Each row is a point on a landscape with many peaks, with its height.
A climber steps from a point to the highest of its 3 nearest points, and stops where none of them is higher. Distance is the straight distance between rows; heights are no part of it.
Pego (h 603): [ 10   8   8   6  -5  55   0 -15  26  -2  21 -17  14  35  14  -7 -17  -7
 -21 -43]
zodu (h 280): [ -3   8  -6  19 -17  71  -3 -12  -1 -35  30  -9   0  32  11 -30   4  13
 -33 -15]
lam (h 474): [-16  10   9   0  -1  -9   4 -13   9  12 -13   0  24  37   8  12  15 -41
 -22 -12]
Lorof (h 588): [ -2  -5 -12  -9   6  -7   5   0  -4   1   3  10 -10 -25  -1  -4 -14  12
   3   2]
bosa (h 408): [  9  11 -12  11  -7   9   8  14  18 -19  29  -1 -15  10   3  -8  17  35
 -15  -1]
Vos (h 227): [  7 -10   1   9 -11 -13   8  15   5 -13   1  10  12   0  -2  23  18   7
  -6   4]
zat (h 397): [ -3   8  -1   1   1  -7  17  -1  14   9  15 -11   1  31   4   1   6   0
 -17 -12]
pigu (h 152): [  2 -25  11 -10   9 -14 -21   3 -22  18 -24   5   3 -41 -13   9  -2  -5
  28  14]
limob (h 644): [ 20 -11   4  -3  10 -12  13  10   6   0   3   7  -9 -20 -18   7   6  14
  13  10]
fovo (h 506): [ 13   4  -9  -4 -11  -2  -2  18   4  -4  -2  14  -6 -21  14   0 -18  29
  13   2]
raku (h 59): [ 34 -24  23   3  -4  -9  10  19  -7  -4 -16   4  -6 -30 -36  14  32  -1
  27   9]
Vesip (h 356): [-26  11   1  -5  14  -5 -21 -13  -9  20 -10 -18  21  16   8   4 -21 -32
 -14 -13]
kuz (h 371): [  8 -16  -2   0  13 -19  15  13  -4   3  19 -14 -15 -18 -24   7  17   5
  10  10]
Marus (h 399): [-11  13   5 -11   8 -15   8  -8   9  19  -1 -11  10  27   4   4 -12 -23
 -13 -14]
kupum (h 457): [-21  32   8 -18  -1 -32 -13 -15  -6  18 -35  28   1   9   9  -8 -14 -22
   5  21]
Dugub (h 383): [ -6   3  -8  -6   0 -11  -5  -8  -1   6  -7  -4  21  11   6  13 -14 -17
 -15 -11]
lal (h 652): [-16 -13  -8  12   9   9   5  -9  -6   9   1 -39   8  23   6  14 -10 -31
 -19 -18]
Fivav (h 210): [ 19   8  18 -11   5 -24   2   4  -9  14 -31  10 -22 -27 -20   5   4 -18
  36  13]
Pofet (h 592): [ 33   1   6  17 -18  -6  -6  30  12 -20   9  17 -17  -6 -11   5  15  48
  14   9]
bedek (h 433): [-21  -4  -2  -2  12 -26   9  -8 -17   9  -9 -13   0   0  -4  18  11 -31
  -4   4]
ramob (h 487): [  9  -1 -13   7 -12  20   3   8  12 -12  17   1  14  11  10  -1  -3  19
 -21 -11]
goka (h 76): [ 25 -22   4  -5  -9  -4 -15  18 -15  -1 -22   7  -1 -43 -12  15  -7  13
  31  14]
filit (h 546): [-12  -5  -1  10   2   3   0  -8   1  15  -9 -18  29  28  15  16   1 -37
 -22 -17]
Selo (h 162): [ -2  15   8 -12  11 -40  11  -5  -2  20 -14  10 -18 -10 -14  -1  -4 -10
  23   2]
gadiv (h 743): [ 25 -11  -9  -7  -5  13  -1  11  -3 -13  -3  11 -11 -36   1   0 -18  38
  27   9]
moz (h 619): [ -9 -31  -9  12  12   0  -3   1 -24   4  14 -36  -1  -6   2   7  -2  -7
  -7  -5]
Nibo (h 65): [  8 -49   1   3  17  15 -12  15 -27   4  23 -19  -9 -39 -28   5   5  11
  16   7]
sev (h 255): [  5   3   5  13  -1  34   5  11  -8 -51  40  14 -37 -15 -30 -33  31  42
   4  21]
Lol (h 407): [-23   6   2  -9  -7  -8 -22 -17  -4   9 -29  16  39   8  18  12  -7 -33
  -8   3]
bar (h 325): [-12   4 -13  16 -12  42   1   5 -11 -38  33   5 -19  -5  -6 -27   8  41
 -23   6]
Tizop (h 147): [ 21 -21   6   4 -10 -17 -10  14 -10  -8 -24   9   0 -31 -22  16   9  10
  28  11]
teso (h 587): [ 16  13   9  11  -1  60   8 -20  28   6  31 -39   5  48  13 -12  -8 -16
  -9 -37]
tori (h 159): [ 25  -6  26   2 -22 -21  -3   9 -10 -10 -42  22 -11 -23 -13  22  23 -17
  49  19]
Fosa (h 329): [  8   3   1  13  -5  14  -7  26  16 -37  37  15 -30  14 -16 -22  32  53
 -11   8]
tozam (h 244): [  8  -1   6  -7  -3 -27 -10  11 -16   5 -34  18  -7 -26 -11   8   2 -10
  33  14]
pizup (h 204): [ 25 -12   9   8   6  13   5  17   2 -22  23  -4 -25 -19 -27 -10  19  37
  20  14]
biv (h 649): [-29  11   1  -1  14 -34  12 -12   0  25 -13   0  -4  15  -9   0   9 -30
   0   8]
Mur (h 455): [-32  21  10  -7   2 -24   0 -23   0  11 -32  12  11  19   4  -4   5 -36
  -6  12]
Beve (h 196): [  9  -9  13  -3 -17 -22 -17  10 -14 -12 -47  31   3 -21   6  21   7  -9
  36  14]
tuvut (h 365): [  5   8 -11  11 -12  17   9  15  13 -26  36   7  -5   1   3 -23   6  44
 -11   6]
Fofes (h 614): [ -1  31   4 -18  -3 -38   1   0   1  12 -31  29  -3   7   7   3  -9  -6
  12   5]
zazil (h 460): [ -6   9 -15 -14   9  20   3  -9   1  -3  20  -8   4  -9  13 -16 -30  22
  -7  -7]
vefif (h 432): [ -5  15   6  -6  -7 -36   5   0  -5   6 -23  19  -3  -3   5   7  19 -20
  23  13]
Dadul (h 398): [-21  32  12 -12 -13 -24  -1 -15  10   9 -36  28  22  24  20  -2  15 -29
  -6   6]
Pabar (h 310): [ 12   4 -11   2   9  10  22   8  10 -16  37   0 -42  -7 -14 -21  13  35
   0   5]
bif (h 545): [-13   5  -4  -4  17  20 -11 -20  12  20  11 -23   9  20   7  -3 -29 -20
 -21 -25]
Dape (h 547): [ 10  20  11  -2  -6  15  16   4  36   4  25  -9  13  44  12  -3   4   3
 -26 -28]
Kefa (h 602): [  7  17   4 -18   1  25  -6 -11  28   8  14   8  26  21  26  -9 -26   9
 -25 -28]
Bot (h 153): [ 16 -37  -4   6   3  13  -7  15  -6 -14  17  -7  -7 -34  -8   6   6  32
  10  11]
guk (h 315): [ -6  -7 -16   2   0  37   7  -1  -6 -31  28   1 -11 -19   8 -24  -2  35
  -5   4]
kig (h 318): [-11  -7 -23   9  -1  40  11 -12 -15 -30  36 -12 -18   0   2 -28   7  27
 -12  -1]
Ropab (h 676): [ 13 -37   8  12   2  -1   0  20 -13  -8  15 -16  -5 -24 -18  12  20  13
   7   6]
minel (h 523): [ 25  -5 -14  -3  -8  15   5  14   2 -17   9  16 -29 -29   3 -12  -7  41
  22   7]
Nakab (h 429): [  0 -14  -7  -3   4 -14   9  -2 -12  19   3  -8  -6 -17 -15   4   1  -2
   9   3]
vin (h 638): [  6  13   2 -12   5  22  12 -14  23  10  21 -15   9  38  17 -12 -19  -3
 -25 -28]
segu (h 586): [-16  -8  -4  13  14  15 -16 -17  -3  15  -3 -40  13  30   7   7 -24 -40
 -21 -24]
pero (h 350): [-40  30  17  -1   3 -25  -8 -19 -11  20 -34  24 -19 -14  -7 -24  23 -30
  23  50]
Zafez (h 324): [  2  -4   9  -5   6 -30   6   4 -14   8 -19   6  -6 -15 -20  10  29 -22
  18  14]
Kov (h 119): [ 13 -27   7   7  15  15   9  10  -7 -15  31 -14 -17 -29 -28  -3  22  32
   4   8]
tozol (h 471): [ 44  -3  10   3 -10  -9   6  22   7  -1  -5  16 -25 -18 -17   6  -3  35
  33  10]
Tuzor (h 436): [-10  17  11 -13   1   0 -10 -16  17  18 -13   3  36  29   8   8  -8 -36
 -18 -16]
zuzib (h 328): [ -1  -4  -6   1  -4 -24   2   0  -3   8 -17  15  17   2   5  17   6 -11
   1   6]
movo (h 484): [ -7   5 -11   3   3  26  27  -7  16   0  34 -23 -12  29   6 -17  -1  19
 -26 -17]
gapo (h 428): [-37  17   0  -2   0 -24 -21 -10 -12   6 -43  27   7  -4  12 -17   2 -32
   9  26]
gozi (h 334): [-25  24  -2 -12  11 -16 -16  -6  -1  26 -17   6  20   6   9  -5 -40 -18
  -7   5]
vadak (h 400): [-33  10  10  -6   1 -30 -14 -13 -10   2 -41  29  -1  -9   7  -5  15 -30
  16  22]
Gadi (h 128): [ 16 -17   2  -2 -18 -16 -19  16  -9  -8 -22  18  15 -28   4  24  -1   6
  14  13]
Nerak (h 391): [ 11  39  -4 -19  -1 -26   6   4  17  16  -2  15  -9  10  13  -6 -25  13
   0   1]
Pak (h 473): [-35  13   3  -6  11 -26  -9 -14 -14  21 -19  14  11   0  -4  -7  -5 -36
   4  18]
lemil (h 439): [ -9 -18 -11  18  -3  13 -11  -4  -9   1   4 -26  17  13  10  21  -4 -12
 -27 -17]
lefo (h 435): [ -4 -17 -16   8   6  20   5  -1  -5 -15  31 -28  -7   3  -2   2   5  18
 -20  -1]
Sodum (h 498): [ -5   0 -20   3  -4  29   5   3   8 -14  17   1   7   9  17 -13 -13  22
 -22 -16]
kem (h 447): [-11 -16 -11  -5   0  -4 -10  -2  -9   3  -4   1  18 -17  10  15 -15  -5
  -8   4]
gep (h 501): [ -3   5   8  14   3   7   4 -20   7  10 -11 -29  25  36   7  16   7 -58
 -17 -24]
tolin (h 174): [ 24  15   9 -10   1 -24   3   9   1  12 -26  16 -15 -19  -6   3 -18   6
  33   5]
Nat (h 544): [ -5  -8   1  -1  -5  16 -10 -17   4   9 -13 -18  32  26  13  14 -13 -46
 -18 -20]
nini (h 622): [ -8 -20 -17  11  12  23   8 -18  -8   6  22 -33 -11   5  15  -8 -19   8
 -14 -19]
mef (h 538): [ -2  -7 -15   8   1  21   9  -6  10  -8  30 -22   6  17  14  -8  -3  12
 -26 -20]
Peb (h 438): [ 15  12  -5  -3 -14  -2   3  15  19   3   4  12   3   9  19  -1 -12  30
  -5  -6]

Call two points neighbours if one is among the 3 nearest of the other. Go from one point of each pair to the other, from neighbour to neighbour, staying as high as possible. Name the lowest point that can't be avoided.
Ropab and nini => kuz
mef and gadiv => zazil
filit and vin => bif
Pofet and gadiv => minel
limob and gadiv => fovo

For each start below, name the point where the climber stops.
bar => mef
guk => mef
sev => mef
pizup => mef
